Each scene shows the same named points in several views. A view is turned or mirrored, shifted and resized as a whole, has a little noise and may leave points out.

Scene 1
View 1
sulan: [ 15   1 -10 -21   8 -15  20 -32  -5   4  10 -18 -30  -2   9   3  55   4
 -23  10   2  16   1  -4  -9  40 -24 -17  14 -22  -3  19  29  -1 -39  13
  -7  31  -1   2   5  36 -19  14 -10   5 -45 -18 -19 -17  -6  13 -25]
vut: [-19  13 -12 -21   0 -10   1  -2   0   7 -14  -7  -7  18 -17  -4   7   7
  -9   2 -23  20   2   9  -1  19  21  -1   3  -9  -5  -9   0 -23   0  13
   2   5  -2  -6  26  -7  13  -6  14  -9  -2  18 -24   0  -1  13   1]
dapit: [-35  22  -6 -26  -9  -4 -18  23  -4  11 -26  -5  10  29 -43  -8 -27  13
  -2   0 -27  27   3   4   4  16  50  21  -5   3  -4 -30 -16 -39  24   2
  12 -12  -4 -13  39 -37  32  -9  37 -14  26  42 -26   2   0   9  12]
ranul: [-19  10  -7 -29  -7  -4  -6   6  -6  17 -13 -15  -2  15 -36   1  16  16
  -8  12 -13  26   6  -9   1  37  26   6  -3  -6   0 -12  -2 -29 -10  -4
   3   6  -1  -4  34 -12  16   7  21   0  -3  17 -23 -10  -5  12  -1]
fomek: [-17   3  -4   1 -11 -22  19 -20  10 -16 -13   3 -18  12  24   6 -23 -10
  -3  -9 -17   5 -11  34   1 -22  -6  -1  27   2   2  -4   4  -3  13  49
  -1  11  -9 -12   1  17  -9 -32   5 -16  -5   3   1   4   9   7 -13]
Toki: [-15  -2   5 -12 -12 -19   4 -15  -2   3 -10  -6 -23  11   5  11 -15  -5
  -5   3  -8  10  -7  18  12 -10   2   3  21  -3   5  -1  13  -8  -7  29
   8  17  -5  -4  -3  12 -11 -17  13  -7 -15   1   0 -12  12  13 -15]
Kuzu: [-23  14 -11   4  -4 -18  14   1  16 -20 -19   5  -6  19   7 -13 -25  -1
  -8 -17 -27  11  -5  39 -14 -15   9   4  24  11  -3 -15 -19 -22  29  48
  -5   1  -8 -13  19   2  11 -33  14 -19  15  15 -20  19   2   0   1]
Zamis: [-13   3  -5 -27  -7 -11  -6  -7 -11  23  -8 -16 -16  14 -19  13   8  10
  -9  16 -10  20   1 -11  11  25  10   2   4 -14   4   1  15 -17 -22   5
   9  16  -3  -1  11   2   1   3  18   0 -16   7 -12 -21   4  16 -11]
san: [ -4   7 -10 -34   0  -4   2  -9  -8  15  -4 -22 -17  16 -23  -1  33  11
 -15  11  -7  22   2 -12   1  47  11  -4  -2 -19  -3   0  16 -20 -30  -7
   0  13   2  -3  22   0   1  11  13   1 -22   4 -21 -16  -8  13 -12]
Bukil: [-11   9 -11  -6   2 -15  17 -13   5 -10 -11  -2 -20  12  10  -4   5  -7
 -12  -5 -12  11  -6  20 -12   1  -4  -5  18  -1   4  -3   1  -8   2  37
  -1  12  -5  -7  11  14  -2 -11   2  -8  -7   1 -15   6   5   4 -18]
zemif: [-29  16  -7 -15  -6 -15  -2  11   0   5 -21  -3  -1  23 -27  -8 -11   7
  -8  -2 -24  18   4   8  -3  14  33  13   3  -2  -5 -23 -13 -28  16  11
   2   0  -2 -11  32 -19  17 -13  23 -14  14  27 -27   0   2   6   2]
mokal: [-15   9  -3 -27  -7  -6  -3   4  -9  13 -13 -11  -5  15 -22   3  -2  12
  -5  10 -13  22  -1   0   0  21  22   6  -2  -9   2  -8   2 -27  -6   7
   5   9  -6  -8  19 -12   8   0  17  -4  -5  16 -15 -12  -2  14  -3]
View 2
mokal: [  4  -5  -1   1  -3  -2   0  11 -14  11  11   9 -13  -2   1 -10 -11   0
  -1   7  -2   7 -15  -9  -5  -3  -7   2  -9   3 -11  20  -3  -4 -13   7
  -2 -14   0  -2 -10  -3 -17 -18   4   4  11   6   2  -9 -15   7  14]
vut: [ 11  -2  -1  -2  -6  -2   0  12 -14  18  10   6 -11   0   5  -8  -2   3
   4   2   0   8 -15  -6  -4  -4  -5  -1  -8   1   0  16  -2  -7  -5   7
   2 -11  -4  -4  -7   4 -14 -18   1  -2  10   8   5  -2 -13  10  13]
Toki: [ -2   0  -2 -11  -3   0 -11   9 -23  -4  14   2  -9  12   0   2  12   6
 -16  10   3 -13 -33   4  -2 -14  -8  -1 -17 -12   0  19   5  -2 -25  -2
   5  -9   4  -8  -4 -13  -1  -1 -15  -2  -4  -6  -7  -6   3   6  18]
san: [  3 -22  -8   4  -8  -2  -6  23  -5  13   9  12  -1  -6 -12  -8 -10 -16
   5  -4   2  -1 -13  -6   1 -18 -17  -2  -9   9  -5  22  -3 -19  -8   3
  -9 -20  -7   0 -17   6  -4 -11  11  -1   3  17 -14 -23 -27  10   9]
Bukil: [ 10  10   5 -19  -9  11 -18   7 -22  -2   6 -14  -6   4  13  -2  28  13
  -9   5  15  -5 -33  11   4  -7   6  -3 -21 -20  19  10  -1   3  -6  -4
   7   4  -7  -9   8   8   1   5 -25  -2  -6  -5  -1  18  19  12  22]
zemif: [ 11   4   0  -2  -3  -3   6   5 -18  19   9   5 -16   0  18 -14  -4  11
   4  16  -4  21  -9 -11 -13  14   5   5  -6   6  -7  15  -7   6  -3  14
   7  -3   2  -1  -6  -3 -30 -23   6   2  17   2  22   8 -17   9  16]
ranul: [  9  -9  -8   2  -4  -4   2  13  -9  20   9  12 -11  -6   2 -13 -14  -4
   4   5  -3  15  -4 -10  -9  -1 -13  -2  -5   9  -8  19  -2 -11  -4  12
  -3 -18  -1   2 -17  -2 -20 -25  10   3  17   6   4 -14 -27  10  13]
Zamis: [  3 -15  -9   5  -1  -5  -5  16 -13   7  15  12  -7   3  -9  -6  -7  -7
  -3   5  -4  -5 -21  -2  -3 -12 -14  -3 -11   0  -9  24  -3 -11 -19   1
  -6 -21  -1   1 -14  -6  -5 -13   2   0   5   5 -11 -23 -17   7  17]
fomek: [  6   5   1 -21  -5   8 -14   7 -26  -8  13  -8 -14  10  10  -2  26  18
 -12   9   9  -7 -37   8   2  -5   8   0 -20 -24  12   9  -2   8 -16  -4
   9   2  -1  -9   8  -5  -1   8 -23   4 -13 -15   2  13  17   8  25]
Kuzu: [ 19  14   8 -16  -6   6  -5  -3 -24   6   7 -10 -12   8  25  -6  21  23
  -7  13  10  12 -26   0  -1  10  14   1 -13 -12  10   7  -8  12   3   5
  13  10  -2  -7   6   3 -19  -7 -17   0   0 -10  17  24  13  11  22]
View 3
Bukil: [  4 -12  12  10   3 -16 -11   4 -37  -4  -1  -9  -9  -2 -19  18   7   2
   2  21  21 -23  -5  -8  -4  -6  21 -10  -8   0   4 -10   6  11 -13   1
   4   5  -9  -9 -30  17 -16   1  -3 -13  11  -4 -12  -6  -5   5  13]
sulan: [ 26 -33  -2  25   6  -3   0  12 -50  40 -35 -44 -17   9 -42  31   5  29
  12  11  42  21 -10   8  23 -15   2  -8  -1 -13  -9 -21  12  40 -31 -11
  -1  57   5 -15 -40   9  -5  33  -5 -12 -23  -2 -55  14   2 -18  -6]
ranul: [ 23   1  -5 -23  13 -14  11  37 -13   2   8   5  -4   3  -8 -27  19  14
 -22 -21   4  20  12   6  16 -12 -25  -4  -4   3 -25  -4  -6  10   2   6
  13  31  25  -3 -16  12   1   2 -22  -4 -12   2 -12  -5 -20   9   2]
Zamis: [ 26 -10   1   5  24 -15   6  30 -41   9 -22  -6   4   6 -18 -15  12  13
 -17 -27  26  21  14   1  14  -4 -11  -9  -9   1 -20 -14   7   1   5  -6
   9  35  17  -5 -21   4   0  10 -15 -19 -25  13 -20  -1  -4  -5  -3]
Toki: [  7 -13  15  24  23  -8  -9   3 -52  -2 -23 -11  -6  -2 -20  -5   5  -7
   1  -5  29 -11  10 -15  -6  10  15 -11 -15  10  -7 -16  17 -16   1  -9
   8   7  -6 -10 -27   7 -17   5   0 -33  -7  16 -11 -18   5  -6  11]
zemif: [  4  11  -2 -25   7 -30   1  31  -5 -23  25  18  -4  -6   4 -34  19   0
 -23 -11  -8  -9  18  -1   6  -3  -9  -5  -1   2 -11   2 -10  -6   9   7
  14   2  17  -3  -8  16  -7 -17 -26  -5   3   7   1  -6 -20  24  14]
mokal: [ 17  -3   0 -15  13 -18   2  31 -19  -4  -3   8   1   4 -10 -27  17   8
 -21 -22  10  14  19   5  11  -5  -8  -8  -3   0 -21  -7   1  -2   7  -1
  15  22  18  -5 -17   9  -3   0 -23 -11 -13   9 -11  -6 -12   6   8]
fomek: [-12  -9  23  25  10 -17 -20  -4 -53 -13  -8  -8  -9  -7 -13   5  -8 -23
   4  22  21 -36  -2 -25 -21   9  34  -9 -12   6   8 -17  16 -14   2  -5
   5 -13 -20  -9 -27  14 -21  -7   4 -29  18   5  -9 -17   3   4  19]
Kuzu: [-12  -6  12  -6  -7 -26 -22   3 -27 -39  26   5 -17 -11   5  -6   1 -15
  -7  28  -3 -52   1 -18 -23   4  25  -7  -5   8  15  -5   1  -5  -4   8
  11 -21 -19  -9 -13  27 -17 -18  -4  -6  27  -7   7 -17  -9  21  30]
dapit: [  7  17  -4 -43  12 -31   7  39   7 -36  37  34   8  -8  15 -62  24  -7
 -38 -24 -18   2  30  -1   0   1 -21  -4  -8   9 -24  12 -12 -16  28  14
  21  -2  30  -3  -1  18  -5 -21 -37  -2   2   5  22 -13 -27  29  17]
View 4
vut: [ -6  -2  -4  -6   8 -14  16   6   0  13 -15 -12  -4  20  15   0  14   5
   1   7  -3 -21 -10 -16 -11  -6  17  19   6  22 -12 -11  13  -1   9   1
  -3  -4  18   1   2   5   3   4   8  -8   1  -2  -2  -8   4 -16 -13]
mokal: [ -3  -2  -3  -2  16   2  12   7  -4  15 -14 -19  -4  33  -6   7  18  -6
 -16   6 -23 -34   3 -23 -15  -6  10  17  20  26  -5 -40  29 -20   7  -2
   5  -3  36   1  14  18  -8  10  16  -6  -1  -5   7 -14  16 -25 -13]
san: [ 16   2   8   2  38   1  12   8   1  19 -14 -19 -18  38 -10  12  12  -2
 -27  13   1 -40  -1 -27  10  -7  14  16  -3  30 -11 -30   8 -24   0  -3
 -18 -11  20  10  12   4 -17   0  11 -14 -12  -6  25   1   9 -14 -27]
zemif: [-17 -12  -9 -11 -14 -14  20   3  -6   5 -13 -10  10  18  10  -7  20   4
   5   2 -12 -12 -11 -18 -33  -7  18  21  20  15  -9 -10  30   4  17   9
  14   4  26  -5   4   5  13   5   6   2  15  -2  -6 -13   7 -21  -4]
Toki: [ -5   4 -11 -15  19 -24  14   6   3  14  -9 -29   1  20  26 -15  -1  -8
  25  11   5 -30 -30 -20 -33 -17  24 -10  -1  35 -15   8  -6  -8 -16  -5
 -42   4   5  19  -7 -23   0 -13   6 -18 -13  -4 -15  -1 -20   0 -38]
fomek: [-18  -5 -15 -20   4 -31  10   4  -6   9  -4 -16   8   8  40 -22   7  -1
  38  16  22 -18 -43 -13 -36  -8  30  -6  -2  22 -16  28 -14  12  -8   3
 -31   6 -11  12 -24 -37  13 -16  -1 -13  -5   2 -24  -1 -37  11 -35]
Zamis: [  3   5  -1  -4  29  -9  13   8   5  21  -6 -33 -13  36   3   1   6  -6
  -4  11 -12 -42  -8 -27 -12 -14  11   3   4  32 -11 -22  15 -23 -10  -5
 -26  -5  22  12   5   1  -9   0  12  -7 -14  -5   1  -7   1 -15 -33]
sulan: [ 25  19  22  -2  64  -8  13   1   2  21 -14 -18 -37  44   0  13  -2   5
 -24  24  28 -54 -18 -26  39   2  19  14 -27  37 -15  -6 -31 -10 -15  -5
 -51 -15  -4  24   2 -17 -26 -16   5 -23 -26  -3  27  17 -18   6 -50]
dapit: [-27 -17 -15 -10 -25 -12  18   7  -4   4 -10 -10  23  12  12 -11  23   5
   6  -2 -30  -7   0 -13 -51 -14  18  20  38  13  -2 -28  50  -6  21   5
  37   3  41 -11   6  23  19  14  13   6  22   1 -11 -28  24 -28   1]
Bukil: [ -5  -5  -3  -7  15 -21  17   1  -7  15  -7  -8  -3  16  24 -10   9  14
  14  13  21 -19 -31 -11  -2   0  26   8  -7  23 -19  18 -11  12   3   8
 -22  -2  -6  15  -7 -24   2 -12  -1 -12  -4   4  -1  10 -20   2 -31]
View 5
Kuzu: [-36  34   3  47 -21  -7  19  25  17  17 -35  23   1  24 -34 -26   9  34
  -3  -7  -2 -25  26  24  13  15   2 -33  13  13  24  14   5  29 -44  -9
  41  20  19   5 -12   0 -18   1  -1 -44  -9  23  23  23   9 -17  12]
fomek: [-28  14 -16  37 -16   5  12  29  36  36 -34  47  10  18 -31 -11   6  35
   9   9   7 -24  18   7  -3  23  -4 -24  31  22  24  18  -7   3 -22  -3
  38  -3  32  22 -36   7 -11  25 -37 -16 -10   8   2  29  25 -23  -8]
Toki: [ -7 -13 -38  19  -9  20   8   7  16  48 -21  34   0   2  -7   2   9  18
  18  29   5   2  12   4   3  22  -9 -15  29  11  25  15   4  -2   1  -2
  15  -6  28  23 -45   8   2  29 -25   6   4   0 -13  19   8 -33 -18]
vut: [-16   1 -17  23  10  -9  29  -8 -15  29   2  -4   2  -8  11 -11  10   7
  13  10  -9  11  28  21  17   8  -5   0   4  26  16  -1  25  20  -9  -9
   5  11   1   4 -18   0   1   7  26 -16   0  19   7  -5 -11 -29   4]
zemif: [-36  29  11  41 -12 -19  31   2 -18   8 -18  -3  10  11  -4 -36   2   7
   1   6 -13 -11  41  35  16   8   6 -22  -2  15  31   2  26  46 -33  -6
  19  34   7 -15   3   0  -3  -8  38 -47   2  19  30 -10 -16 -15  22]
ranul: [ -4  -6 -27   5  14  -8  29 -20 -33  36  13 -28   2 -20  20 -13  10  -2
  15  19 -16  25  28  30  18   3  -4   5  -8  29  12  -2  31  18   6  -2
  -6  16 -14  -5  -5  -1  18   3  48  -5   5  15  -8 -13 -25 -35  -4]
dapit: [-36   4  -6  38 -13 -16  33  -9 -45  28  -5 -21  -4  25  23 -46   3  -8
   7  32 -25 -10  37  49  31  -1  15  -6  19 -10  43 -12  50  55 -14   5
  -3  45   8 -19  17 -11   4  -6  73 -32  19  10  31 -38 -32 -32  22]
san: [ 23 -29 -52 -21  42  -1  30 -36 -43  40  30 -35  -1 -52  28  13  16  -8
  25  16  -7  67  27  15  14   6 -14  19 -24  61 -12   4  31  -8  18  -9
  -8 -12 -37  16 -28   7  30  13  37  21   5  17 -46  10 -23 -33 -18]
Zamis: [  1 -26 -45   9  14   6  20 -13 -19  56   9  -6   3 -17  23   0   8   1
  20  38  -8  22  21  22  11  12  -9   3  10  27  17  10  23   6  13  -8
  -8  -3  -1  14 -28   4  16  23  19  11   7   7 -15   4 -13 -44 -13]
mokal: [ -8 -11 -28  10   2 -11  26 -14 -25  36   0 -11  -6  -9  21 -16  12  -9
  18  27  -9  16  27  22  14   7  -2  -1   8  15  20   3  30  20  -2  -2
  -3  13   4  -2 -19  -4   9  11  35  -4  13  15  -7  -6 -14 -35   0]
sulan: [ 26  -9 -54 -13  36  16  20 -11  -4  40  13  -4   2 -55  -8  32  15  24
  21   1  -1  60  24  -6  -7  21 -29   4 -25  76 -27  22   0 -41  12 -17
  17 -36 -25  28 -56  20   9  26 -25  27 -19  23 -47  46   4 -22 -33]

In a view up to two points have been moved. Name them for each view, in the order of its rows, or write none.
view 1 -> none
view 2 -> Bukil
view 3 -> none
view 4 -> mokal
view 5 -> zemif, san
